Each row is a point on a landscape with many valleys, with its height.
A ball rolls from a point to the lowest of its 2 nearest points, and stops where none of them is lower. Distance is the straight distance between rows; heights are no part of it.
j_268 height 5.78: [ -9  12  -4   7 -10  48 -12  20  29  -3 -24   9  31  23  -2  -7  -6  14
 -40   6  16  -9   9 -11  25 -21 -19  -4  30  -8 -17 -15  10 -13 -25  -9
 -11   1  19]
j_217 height 4.88: [  6  16  10   2  10   8   8   9 -13  13  -8   7 -18  -4  18 -21  -5 -21
  32  12  -8  12 -13  -8  -9  -1  23  -4   6   1 -15  12  12  40   8  -5
 -18  -6  -1]
j_488 height 6.24: [ -3  33 -19 -17   5   3  -5   8  -3   9  -1   0  27  16 -16 -19  10   4
  26  -8 -35 -14  -8 -21  -9  -9  24 -21   4  -3 -15   9   6  18  15  18
   6 -36 -37]
j_650 height 4.65: [ -6   9  19 -15   5   8  26  14  -5  -3 -29  28  24 -18 -18  11 -16 -26
   3  19  35  32 -18  39  14 -19  -2 -43   7  -4  -3 -27 -13 -22   0 -16
 -48  23  18]
j_458 height 2.41: [ -7  15 -38  -4   8  10 -20  22 -13 -25 -19   9 -18  11   9  -4  13  23
   1 -32  17 -16   5  -6   3  28  -1  25  48  10 -13 -15   0   6 -17 -18
   6  20  23]
j_779 height 6.83: [-27  30 -28  -8   9   9   7 -11  -5  37  31  10 -11   1  26   1  16  11
  45   8 -12 -12 -18 -10  -6  -9  15   9 -20  10 -25  -9  13   9  17 -26
   3   1  -8]
j_649 height 2.56: [ 25 -20  31  13  11  -2  27   2 -29 -20 -12   4 -21 -28 -16   0  10 -43
   7  30  15  47 -22  25   6   8 -16 -17 -28   8   5   4   5  -6  17  21
 -31  33  12]
j_752 height 3.27: [ 15   6  14   1   6  -1  16   8  30   7 -18  -5  -4 -34  -4 -13  15  -6
   7  31   0  37   4  20  17 -18  13  -7   3 -23 -22 -17   4  17 -11 -10
 -17   3  20]
j_615 height 4.84: [ 35  24   5 -12 -18  25  -4  12  -7   6 -21 -15  -7 -18  19   7  -8   5
  15 -11  -6  -2  13 -13 -18  20  16  -4  17 -32   6  26 -15  37  13  20
 -26  -6 -29]
j_827 height 5.92: [  6   3  -8  22  24 -18  16 -21  32   1  13 -24  31  31 -14  13 -20   9
   0 -14  11 -27  37  -4 -21   9  -6   2  13  -1  14  -7  26 -12 -10  14
  -2   3  -5]
j_178 height 2.88: [-29 -14 -34  20 -29   3   0 -62  10 -39  16  -9 -28  -7   9  22   0  31
  -3 -12   1  -5  14  17 -13  -9 -21  39 -26   2  -4   0  -3 -15 -22  23
  -2   4  16]
j_27 height 5.93: [-13   6  22   2   6  -1   7  -2  10  10   9  10  22  21 -10 -21   0  -3
  23  -4 -28 -17 -14 -24  -9 -22  21 -19  -8   1 -16 -10  -2  12   6  -6
  10 -36  -6]
j_422 height 6.47: [ -9  26 -21 -24   0  31   7  -6  -1   9  14   1  23   1  -6  -3  14  -8
  23   3 -29 -19 -13 -20 -15  -7  10 -31 -22  -8  -2  -5   3  15  20  16
 -31 -17 -30]
j_162 height 6.82: [ 16  21  12  -4  -9  40   6  32  -5   4 -29  12   1  -6   3 -19  -1  -4
   2  20   9  20   4   9   1 -11 -16 -23   6  -2 -12  -3 -10  13   6 -15
 -29 -16   0]
j_167 height 5.41: [ 13   8  19  -7   9  30 -21  41  17  14 -24  18  28  22 -13 -25   0  10
 -31  26  13   6   2 -11  24  -3 -11 -17  35  -5  -4  -3  17  -2 -12 -12
   9 -13  11]
j_621 height 5.35: [ 16  15   4 -16  24  -1 -11  44 -10   4 -15  11   4   6  -4  -9   1 -12
   9  -2   4   0 -17  -8   2  11  24 -17  44   5 -14  -2  11  23   5 -12
  13 -10  -5]
j_151 height 4.85: [-12  -1  -6  21  -2 -24   7 -23   3  21  22 -11 -13 -27  18   8   2  11
  14   1   2   5  -5   4  -8   5  10  28 -22  -5 -18   5  -8   8   3 -18
  21  -7   7]
j_433 height 5.66: [  7   7 -11  19  -9   9  -3 -10   6  -7 -18  -1   9 -19  10  -6  -3  12
 -10  10  -4   1   7  -4   4 -11 -10   8 -12  -9 -10   7  -8  18   1   5
  -6  -3  -1]
j_231 height 6.11: [-21  12 -15 -13  -4  18   0  32  31  -8 -14   6  20  20 -16 -21   9   0
 -36  10  10  19  -6  10  30 -30 -18 -19   8   9  -9 -32   2 -26 -17 -16
  -5   2  30]
j_144 height 3.83: [ 14  13  -6 -19   1  24  -5  12   8  -6 -21  10  40  15  -6   5 -18  12
 -18 -23   6 -33  15  -5 -11  -4  -5 -10  17 -16  12  -9 -22 -21  -5  15
 -20 -14 -28]
j_85 height 6.46: [-22 -26  29   0   1   0   6 -41  -9  20  24  23  18  -5 -16  19 -17 -12
  -2   4  -6  -8 -30 -25  -8  -7  17   2 -26 -14  -8   3  -5  -9  13   9
 -10 -19  -8]
j_425 height 5.08: [ 15  -4  60 -19   4  35 -26  38   9  24 -13  21  19  17  -5 -15 -21  -9
 -36  29  22   3  -3 -20   8 -12  -8 -27  21 -16  11  21   9   0   8   2
   5 -23   3]
j_957 height 4.33: [ 30  14  43  -5  -9  36  -7  35 -18  -9 -34   3 -14 -24  14 -18   1  -9
  15  24  -5  12  -4 -13  -2  14  28 -13  33 -11 -12  23 -15  49   3   5
 -19 -17  -6]
j_171 height 4.40: [ 27  19 -14  15  13   8  -3  -2   1 -17 -16   0  32  14  10  16 -16  19
 -10 -35  21 -30  35 -13 -13  22 -13  20   6  -4   5   0 -18  -7   1  13
 -11  -1 -26]
j_365 height 2.96: [  3   4 -24 -16 -24   7  -6  28 -20 -19 -19   8 -25  15  10 -17  12   5
   4 -21   5   2  -1  17   3   6   4  -1  22   9  -2 -10 -21  18 -15 -18
   8  16  24]
j_102 height 4.43: [-17 -18   1  27  -3 -12  -3 -22  42  -3   1 -22  11  -1 -18  -4  15  19
 -29  -5   0 -25  13  -4   8   8 -50  18   3   6  13  -8   1 -19 -22  -3
  20 -12  26]
j_521 height 5.37: [  4  35 -20  13 -14  33  -9  -7  35  11 -13 -13   0 -19  29   2  -5  39
 -11  19   7   0   9 -14  -3  -8  -6  24  -2 -21 -21  22  15  34   9   5
 -23  -1 -16]
j_373 height 4.89: [-10  -7   4 -11   1 -10  32  -3 -22 -28 -26  27   9 -38  -7  16 -10 -16
 -10  14  34  42 -18  29   9 -15   9 -14  -8   9 -24 -23 -25 -15  -6   0
 -28  18  11]
j_528 height 4.08: [  3  -5  22   9   6 -38  15   4 -11  23  26 -12  -2  21  29   7 -28  -7
  39 -17  10  24  18   8 -11  -1  24   1  22   4   1  13  11  -2   5 -25
  26 -18 -10]
j_599 height 4.13: [  6   8 -34 -11 -10 -19 -29  -3 -15   3  22 -15 -27  -5  20  28 -10  34
  -5 -21  -1 -19  15   6  -1  31 -20  36  -6  10  25  28  -2  -6   6   7
  16  19 -30]
j_741 height 1.66: [-45 -16 -10  -4 -25   6  -1 -32   4  16  26  20   3  -6  15  21  -5  22
  -5 -15  -3  -8  -4  -8  -5 -23 -19  30 -39  -2  -5   3 -27 -12  -2  -3
  -4 -10   3]
j_904 height 4.04: [ 48   6  19  11  11  14   0   3   3 -12 -22 -22   4 -13   2  14   8   5
 -23  -1  19 -10  32  -1   2  40 -20   2  12  -9  16  -1 -10  -1   7   6
  -7  15 -13]
j_480 height 2.84: [-11  15 -42  -4  28   6 -10  16 -32 -13   0   7  -9 -10   8   5  15   9
  22 -25   7 -35 -21  -7   4  38  16  23  30   5 -13 -23 -12   6  -4  -6
   6  12   4]
j_670 height 3.24: [  0  18 -30   5  19  16  14  10  -9 -10   9 -16 -21 -23  12   3  24   8
  32  -5   1 -21 -12  -4  -4  36  17  20   0  -5 -14 -18  -9  22   2 -22
  -1   1  19]
j_692 height 2.22: [ -8 -15  22   8 -15   3  21 -14   7  13  13   9 -20  63  21  -9 -13 -17
  17  -5  -2   2  -8   1  -4  -4   8   2  -1  13  21   4  27   9  -2  -1
   8  20  20]
j_328 height 6.68: [  7  19  18 -19 -16  27  -7  22   1  25 -18  17   2 -28  13 -11   6   1
 -17  17  27  37   1  12   9 -29  -8 -11 -10  -3 -24  -3 -21 -10   5 -37
 -18  -3   6]
j_335 height 2.95: [ -6   7 -13 -38  -5  20 -13  -7  20  19   3  10  34  25 -29  20 -29  -2
  -4  -6   5 -27   2  -8 -12 -10   4 -23   2 -18   9 -21 -13 -33  -1  16
 -33 -16 -17]
j_514 height 3.87: [-20   2 -24 -33  -4   9  -6  -7  15  26  27   3   1  31   4  24 -27  -6
  18  -9  -1 -31  -5   3  -2  -6  15  -4  -8  -9  21  -6  -1 -27  -4  12
 -10   9 -11]
j_970 height 4.91: [ -2 -11   7 -26   7 -10 -43  32   4   5 -10  16  10  -6 -23  -8  -5  -7
 -51   2  12  -3 -26 -18  31  -5 -16  -6  33   3  -5   2  10 -21  -6  -7
  14  -9  13]
j_695 height 4.44: [ 39  -3  41   4 -19  22  -1  12  -4  17 -14 -16 -11  -9  14  -2  -3   7
 -23   4  27  14  31   4  -3  15 -15  -6   1  -6  16  24 -12  12  19  -4
  -5  18 -15]
j_386 height 3.75: [ 17  -3  22  14  -3 -42  -1   0  -5   6  -6 -22   3  15   7  -1 -15  13
  11 -35  11  10  40   3  -9   3  10  -4  31   6   7  14  -2  13  -8 -12
  33 -22  -5]
j_769 height 5.29: [ 10 -13  30  23   0 -22   3 -11  34   5  -9 -25  18  22 -16  -6  -9   6
 -22   7   9   7  42   3   3 -15 -24 -13  16  -3  20  10  23  -9  -3   2
  16  -8  -9]
j_431 height 1.65: [-16   8 -26 -43  -3  31  -9   2  14 -14 -17   9  37  13 -37   7 -14 -14
  -9  10   2 -14 -27  -5   3 -11   1 -32 -13  -2   2 -19   5 -35 -11  40
 -43   6  -4]
j_190 height 3.59: [ 25  -9  25  -1  -4 -13  -1 -23 -10  -6  -2 -30 -12 -25   9  22   9  29
 -22 -17  25 -10  41   1   1  39 -15  20  24  -4  19   1 -17 -22  -3  10
  21  21 -16]
j_243 height 2.93: [ 33 -16  36   2   8   2   9   8 -39 -17 -17   4 -33 -39   9   4  18 -40
   4  24   6  32  -9   5 -10  12   3  -3 -12   7  -3  23 -15  12  12   0
  -7  24  -5]
j_128 height 3.84: [-27   9 -42 -17 -21  -8 -30 -16  -3  12  28   3 -21   8  31  17  -9  37
   7 -20  -4 -34 -11 -11  -5  -2 -19  46 -14  13   2  27  -4  -6  12   1
  16   3 -14]
j_56 height 3.23: [ 19  -6  -5  24 -22  42   8   4   7 -32 -25 -11   0 -16   0  -5  33  19
 -41  -8  13  -3  34   4   9  -2 -43  17  -8   0   3  -4 -27 -13 -10   3
  -1  23  22]
j_726 height 7.22: [-11 -20  12  25   8  -3  16 -34 -13   2  28   2  14  24 -12  13 -10 -13
  -4 -13 -23 -35   6 -10 -12   8 -14  16 -17   5  11  -1  -1 -20   1  17
  11 -13  -3]
j_952 height 6.35: [-24   3 -26   4 -13   5 -12  12  26  -7  -4  -4 -10  -3   5  -6  18   6
 -34  11  11  24   2   5  27 -24 -41  13  -7  12  -4 -26   3 -25 -13 -11
   4  26  44]
j_315 height 7.00: [-36  15 -27 -11   3   3 -16  -3 -13  16  24  11  -1 -13  15 -21  17   8
  -1   4 -11 -18 -36 -27   4  -6  -3  16 -16  12 -28  10   5  10  18  -8
   9  -2 -10]
j_693 height 4.98: [ -1  -5 -17 -14  -7 -11  17  -1  -9  14   6   2  -7  12   0  -1  -8  -4
  17 -10  -2  12   6  10  -2 -16  16 -16 -14   2   0  -4 -16  -5   6  -1
  -3   2 -12]
j_985 height 5.39: [ 20   4 -10  27  19   5   0  -7  30 -24 -24  -8  36  24 -26  16  -6   2
 -34  -7  19 -28  34   2 -11  11 -19  -5   9   4  19 -16  19 -20 -15  26
 -15  12  -7]
j_482 height 7.16: [-20 -17  -7 -13  -5 -17 -21 -15  -3  13  16   1  -5   5  -5  -9  -7   6
 -12   3 -10  -9 -23 -17   8  -7 -10  14  -5   2  -9   5  16 -12   8   6
  20  -6  -3]
j_181 height 6.52: [-12  12 -27 -11 -13  19  -6   7   6   2 -14  14 -10 -26  22  -3   9   5
 -24  16  24  30   6  15  13 -28 -17  11 -12  10 -20 -12 -19 -11   0 -28
 -22  23  22]
j_894 height 2.55: [ 16  16 -10  -5   8 -13  21  12 -29 -24 -21  -1 -31 -20   4   0   2 -26
  30  15   4  32 -23  33   3  26  12  -4   4  18 -10 -12  11  12   1  -3
 -20  20   7]
j_550 height 3.88: [ -1   7 -19  23   1  21  -2  -5  24 -30  -9 -16   8  -3 -12   3  27  14
 -33 -18  -8 -33  24  -7  16   5 -33  17   2  -3  16 -19 -18 -23 -33  -3
   4   7  23]
j_358 height 7.34: [-35  -3  -7   3 -11 -14  -2 -13  10  16  21   6  -4  27   3 -20   0   5
  13   6 -33  -2 -13 -15   3 -33   0 -18 -23  18   3   8  33  -3  18   6
  25 -10 -13]
j_100 height 6.13: [-15 -14  12  21   9 -20  10 -32  36  23  29 -10  16  42  -8  20 -27   6
  -6  14   0 -13  14   0  -5   3  -7  -5  -5   0  23  -1  43 -18 -11  13
   5  -4   3]
j_445 height 7.02: [ 16 -15  14  26  14 -17  15 -24 -28  -7  24 -19   3   3  -3   5  -5 -19
   9 -17 -22 -13  -6  -7 -19  33  20   6 -12   1  16  16  -4   8   7   8
  14  -8 -14]
j_3 height 6.84: [ -7 -28  23  10   3 -16  17 -24 -17  -7  14   0  -1  -7 -16   1   5 -10
   9 -10 -22  -6  -7   0 -12   5  34  -1 -11 -16   6  -8 -21 -14 -14   9
  20  -7  19]
j_831 height 1.68: [-35  20 -63 -33   0   0 -32  25  -8 -12  -4  10 -24  14  -2   0  16  13
  -1 -27   3 -25 -17   2  12   9  -4  19  27  25  -2 -22  -6 -17 -24  -4
  11  18  12]
j_72 height 4.38: [-17   8  -3  32  -2 -42  25 -16   0  35  30  -2  -2  16  25   1 -22   6
  51  -7  -6  22   9   2 -10 -24  34   5  -2  12  -8  13  23   7   4 -20
  21 -32 -23]
j_584 height 4.00: [ 14   6   7 -11  -2  35 -10  22 -17  -7 -15 -10  -4 -22   1 -19  19  -9
  -4  14 -17  -7 -20 -19   3  28  15  -3  10 -16  -3  14  -3  39   4   9
 -16   4  10]
j_260 height 3.98: [  0 -17  33  18 -19 -19   9 -15  33  -2  -9 -27 -15  -2   1 -21  -1   7
   9  18 -17  29  21  11   5 -12  15 -16  18 -24   1  13  22  19 -14  12
  13   4  22]
j_745 height 5.36: [-22  -4   0  14  13 -23  29  -2  -6 -37  -1  19  22   0 -23 -13   8 -11
   5   0 -18  10 -24   3   5 -28  16 -14  -8  16 -30 -31  18   0  -9  11
   9  -3   6]
j_885 height 4.60: [ 38  33  25 -10   1  32  10  18 -13  14  -2   0 -12 -18  26  -8  -5 -16
  38   6 -12  10  -3 -11 -12  17  28  10  14 -30 -15  18 -13  40   7  -9
 -37 -29 -19]
j_652 height 5.94: [  4  10   1  20  10  10  11 -14   3  10   9  -2  10 -18   5  -5   4   8
  -8  12 -14 -21  -7 -24   0   5 -12  25 -24  -7 -14  17   7  30  23   4
  -6 -20 -23]
j_449 height 4.64: [-19   6  -7   4 -12 -35   5   9   8  29  23  -6 -20   0  20 -17  -2   1
  44   8 -28  23  -3   5  -9 -17  37 -13   2   1 -11  13  15  11  12 -30
  25 -24  -1]
j_547 height 4.90: [ -3 -18  20  19  -6 -24   7  -6 -12  22  16  -9 -32 -27  20  -4   7  -5
  25   2 -18  22   0   4  -6 -15  42   8 -10   0  -4  16  -8  14   1 -33
  32 -23  11]
j_840 height 3.56: [-17 -10 -24   3 -18 -22 -11 -25  -5   3  32 -20 -17   7  23  12  -8  43
  18 -51  -8 -30  11  -8 -13   7  -8  43  -6  -9   3  21 -26  -8  -6  -8
  18  -7  -3]
j_757 height 3.60: [  8   5  23   0   6  45 -19  32  -2 -34 -23 -13  22  -8 -13 -26  12 -29
 -27  27  -2   8 -27 -19  18  35  -9   2  18  -3 -11  -1  13  32   1  18
 -14  11  31]
j_696 height 3.76: [ 18 -22 -27 -20  21 -35 -17  -5 -37 -16  18  -3 -32 -31 -15  18  15 -15
  -7  -7   0   1 -13  17   9  44  -2   9 -13  14   8   7  -3  -2   7  -2
  22   3  -1]
j_961 height 4.54: [ -8 -18   2 -24  21 -13 -53  12   0   0  -1  10   6 -18 -17  11   3  -1
 -46   3   1 -31 -32 -15  27  34 -10  26  28  -3  -6   3  -1 -14 -13   7
  23   1  -5]
j_988 height 3.50: [-18  -7  -1 -23  22 -16   0   8   1  13  17  20  23 -14 -27   7  -6 -22
 -10  19  -7  12 -21  -5   7 -20   9 -26 -25 -10  -2  -9  11 -22   9  -2
  -4  -6  -9]
j_163 height 6.18: [-13  -3  19  25   2  10   8 -44  22   8  27   4  33 -14   0   6  -7   6
  -7   1 -25 -24 -11 -39 -16  -3   4  15 -26 -18  -6  14  -6  15  21  11
 -10 -29 -10]
j_677 height 5.12: [ 16   2  26 -14   6  -5   1  43 -23  -3 -19  11 -20  17   8 -22  -1 -28
  34   4  -3  17 -24   4  -5  -8  34 -27  24   4   2  11  17  31   6 -14
   1  -2  -1]
j_739 height 2.35: [-50 -23 -11  20 -20 -11  -7 -43  16  -9   9   7 -14   1   4   7   1  11
 -10 -12 -10  -8  -3  -2   2 -25 -37  28 -27   4   2   1  -7 -27 -22  19
   2  -1  21]
j_688 height 3.16: [ 27  -2  15  26  10  30 -14  19 -11 -32 -19  -2   0 -18  -5 -20  26  -3
 -41  22   4   5  -8 -18  13  27 -25  20   1   2  -3   6   3  23   9   4
   2  12  15]
j_259 height 2.94: [  9   1   8  -6  19 -17  15  19  -5 -16 -18  -3   2 -38 -15  -1  14 -26
   5  32   2  24 -23  12   6  19  21 -23  10  -4 -14 -22   8   9  -5  -2
 -17   6  14]
j_300 height 3.15: [ 22 -16   0   7 -13   9  -5 -23 -20 -17   2 -24 -43 -17  11  24   4  17
 -19  -8  15   3  16   7   7  28 -26  30 -12   0  19  14 -18  -8  -3  14
   8  30  -1]
j_993 height 4.39: [ 10 -14 -16 -10 -29 -42 -20 -24 -16   0  17 -23 -21 -26  19  25  -8  45
 -17 -26   7   6  41   4   0  13 -21  24  -2   6   5  31 -13  -7   3   5
  25   3 -23]
j_611 height 2.03: [ 15   0  -8 -10   9 -11  32   0 -16 -20 -16  11 -26   0  -3   8  -7 -24
  19  27  20  45  -9  39  -9  10  -4 -18 -11  12   2  -6  19  -4  -1  19
 -36  45   3]
j_595 height 5.34: [  7  23 -14   6  27  -2  23  12  -9   4  -1   9  21  15 -16   3  -8 -16
  29   2  -2  -7   2  -2  -9   1  10 -15 -12   8  -8 -12  14   1   9   4
 -13   3 -24]
j_763 height 5.62: [-19  -8  17  29  15 -34  19 -12   1  -6   4   1  14   4 -14 -12   1 -15
  29   5 -30   3 -11 -13  -4 -15  28 -17  -6  13  -8  -4  23  10  -1   8
  22 -32 -10]
j_906 height 3.63: [  6 -18  33  -2  -5  -8  -2  -1  13  14   2 -18  -1 -17  -6 -15  18  -1
   0  21  -2  25   6   3   9 -12  16 -22  -6 -16  -3   6  -1   7   3 -13
  14  -5   6]
j_77 height 4.59: [ 19   3 -10  22 -17 -37 -11 -26  -5  17  18 -27  -9 -29  16   6   6  27
   5 -15   6  13  29   9  -6  -3 -12  16 -17  -4  -3  23 -13   8   8  -6
  23 -19 -19]
j_929 height 3.19: [-20  -7 -14 -16   8 -17 -21  17   6  -7 -10   8   0   5  -7   0  -4   9
 -19 -14  20 -15 -10   7  15  11  -8   1  37   0   8 -31 -10 -29 -32 -12
  27  13  31]
j_261 height 7.18: [  6   2  25   2 -20 -22  17  15  -1   2  -9  21  -7  13  14 -22  -4 -19
  24  18 -27  29   1  11  -6 -52  13 -19 -13   9  -2  25  27  27  22  12
   5 -16 -21]
j_169 height 6.94: [ 18   9  28   0 -13  20  14  40 -13  -9 -35  21   0   5   0 -28   9 -14
  15 -10  -5  28  14  16   5 -23   7 -28  14  14   4  -8 -21  21   6 -15
   0 -16  -3]
j_53 height 3.26: [ -6 -10   9  18 -18 -21   6 -21  11   3   9 -11  -6  33  15  -3 -20  12
  13 -16   5  -5  16  -3 -10   0   6   7  18  -3  13   6  12  10 -14  -2
  22   5  12]
j_205 height 5.21: [ -9 -13   2 -29  27 -17 -20  33  10   7 -10  10  11   1 -12 -11 -12 -14
 -11   5  17  -1 -35   2  14   6  16 -19  40  -5   5 -16   6  -4 -10 -13
  17   3  10]
j_457 height 3.74: [  8  10 -34   3  26  17   7  -7   6  -6  14 -12   2  -3   5  18  10  12
  12  -8   4 -45   6  -8 -17  31  -2  22 -11  -9   4 -16 -16  -5  -1 -10
 -17  10   3]
j_729 height 4.81: [ 28  20 -34   6   5  21   2  -2   1 -43 -30  -1  21  28  -4  26 -12  22
 -10 -26  12 -29  36   5 -23  15 -10  -1   6   4  13   0   5 -13 -12  37
 -28  17 -13]
j_824 height 4.37: [ -3 -21  38  -9  22  18  17   3 -13   3 -10  37  31  -9 -22  28 -16 -38
 -14  19  33  18 -13  19  11  -1  -5 -23 -11   8   2 -26 -15 -23   4 -14
 -25  22  17]
j_96 height 3.28: [-17 -14 -18  26 -33 -20   8 -53   2 -17  26 -20 -11   1  19  25 -12  34
  12 -30   0 -20  35   9 -22  10 -21  40 -19   4   7   9 -29 -22 -16  10
  14 -15   5]
j_784 height 7.06: [ 18  -2  30   9 -21   4  14  35 -22  -2 -21  15  -6   6   3 -29   3 -26
  35  -1 -26  28  20  17 -14 -47   8 -28 -11  17  23  17  -4  21  17 -14
   9 -27 -32]
j_220 height 4.29: [ -2  -9  10  -2 -17 -16  28 -12  16   2   7 -24 -18  15   7  -8  -7  -1
  30  10 -12  31  11  29  -1 -20  41 -22  -4 -14   4  -9   9  16 -13   7
  -1  15  19]
j_759 height 6.67: [ -3 -36  30   5  12  -3  25 -28 -22  15  30   9  10  -9  -9  20 -13 -30
  10   4  -2   6 -10   4  -7  -1  25 -12 -33  -9  17 -11  -9 -10  16   2
  -9   1  11]
j_397 height 7.33: [ -1   4   8  25  -6 -29   7  -5   1  19   6  -4 -13  28  20 -20  -8  -7
  21  12 -32  26  -1  -5  -9 -29   8  -9 -19  23  -2  31  48  28  14   7
  28 -15 -24]
j_699 height 5.69: [  8 -17   3  22   5 -43  11 -19  19   7  26 -25  18  18 -23  10  -7  -4
 -14   7 -11   8  18   8   1  -3 -11 -19 -13   9  20   5  27 -17   1   8
  27 -10  -9]
j_375 height 5.07: [ 33  19  -1  -7 -10  26  -7  -2  17  17   4 -32  -4 -25  25  14   3  30
   1   6  -1  -4  32 -15 -16   7  -6  13  -7 -31   2  29  -5  29  15   5
 -23  -5 -25]
j_271 height 0.48: [-20 -10 -23 -14 -35   1  -4 -22  -2  13   3  24  -2  -6   2   1  -7   5
 -19 -15   5   9   9  11   2 -40 -17   5 -35   8  -6   0 -37 -26   6  -3
 -13  10  -1]
j_170 height 2.53: [-27  -2 -31 -24   5 -19 -46  18  15   3   0  14 -17  16 -17  -4  -5  10
 -19 -30 -13 -27 -23  -3  27   2 -21  23  42  15  10 -12  11 -23 -32   0
  24  -4   7]
j_494 height 4.12: [  0  -6 -25 -21  25 -16 -30   3 -12  -6  17   1 -19 -17 -15  27   9   0
 -34   5  12 -11 -19   0  16  46 -16  20   5  12   7  -1  12 -23   0  -3
  15  15  -1]
j_337 height 2.64: [ 14 -10   4   8  -8  12 -18   3  -8 -24 -21 -13 -14 -27   4   0  27  14
 -42  -2   5  -6   8 -10  21  25 -43  23   5  -8  11  13 -18  -1  -7   1
   9  23  15]
j_637 height 2.78: [-22  -1 -32 -29   9 -12 -17 -12   7   5   4   7  14  16 -23   3  -3  -9
  -7   8  -8  -6 -22  -4   0 -11   3 -15 -23   2   2  -7  14 -38   2  39
 -16   4 -16]
j_183 height 4.28: [ -7   4 -32 -10  13  15 -13  -1  23  -1  25 -26 -11  26  -7  15   8   0
  10   2 -14 -42  -9 -11  -8  16   7  14  -7 -11  17 -12  11 -22  -8   8
 -13  19   7]
j_485 height 5.10: [-16  -6  -2  16   9 -14  30 -26  -2 -30  -5  17  10 -23 -14  10   1 -17
  -1   6   9  23 -11  22  -4 -20  26   1  -4   5 -25 -40 -11  -6 -21   7
 -18  13  23]
j_630 height 4.87: [  3 -10  22  19  -6   2 -20   1  53  -6  -7 -27  27   8 -33  -8  17  21
 -32   3  -5 -18  28  -5  16  -5 -32  -5  14 -15  19   1  11 -12 -11  10
  10 -14  11]
j_835 height 4.63: [-20 -23  -3  -6 -11 -16  21  -3   3  -6  15   5 -21  17  -7 -17   2  -7
  25 -10 -26  21 -12  26   4 -36  27 -24  -8   6  15 -15  -2 -10  -4  -6
  13   3  21]
j_738 height 5.63: [  3  25 -29  -4  25   4  -1  25  -9   3 -10  21  17  29  -2  -8  -7   5
  11 -10  17 -17   2   0  -4  12  -3   0  25   7 -12 -10  11   8  -1  -6
  -7   4  -9]
j_964 height 3.97: [-13  -7  21  -6  18  18  11   8  -6  10   8  27  27  12 -26  13   3 -42
   5  24   5   1 -24   8  -2  -6   4 -29 -16   3   2 -18   3  -9  18  -9
 -16   3   0]
j_818 height 3.25: [ -4  -4  -4   6  -3  -6  10  19  -7  -5   6  11 -31  45  16 -29   5  -9
  27 -18  -5   3  -7  14  -6  -5   7  -1  16  18   4 -11   5  19  -4 -19
  17  23  18]
j_368 height 6.66: [-17  30 -21 -16   8  33  11 -10  -8  34  19  17   4  -7   8   6  17 -15
  33  12 -10  -4 -16   3 -11  -8   9 -13 -29   6 -13 -15  -7  11  29 -20
 -37  -4 -15]
j_255 height 3.37: [ 28 -20   9   4  -1 -17  -2   5 -52 -16  -3  -6 -35 -12   3   1  15 -18
   3  -8   3   9  -5  14  -6  28   5   6 -12  21  15  20 -17  10  13 -10
  22   9  -2]
j_794 height 4.76: [ 39 -20  71 -21  -8  19 -24  17  -5  22  -5  -2   4   8   5  -1  -6  -1
 -25  14  24  12  10 -20   0   4  -9 -18  10 -11  26  33  -4   0  23   7
   2  -3 -20]

For each start below, name the point where the ball stops.
j_738 | j_611
j_397 | j_337
j_231 | j_337
j_482 | j_431
j_993 | j_271
j_100 | j_337
j_745 | j_431

Call two points neighbours if one is among the 2 nearest of the other. Go from one point of each pair to the other, from neighbour to neighbour, staying as low as possible. Name the highest point that can't be avoided.
j_431 and j_271 | j_547
j_458 and j_431 | j_183
j_337 and j_831 | j_621
j_692 and j_831 | j_818
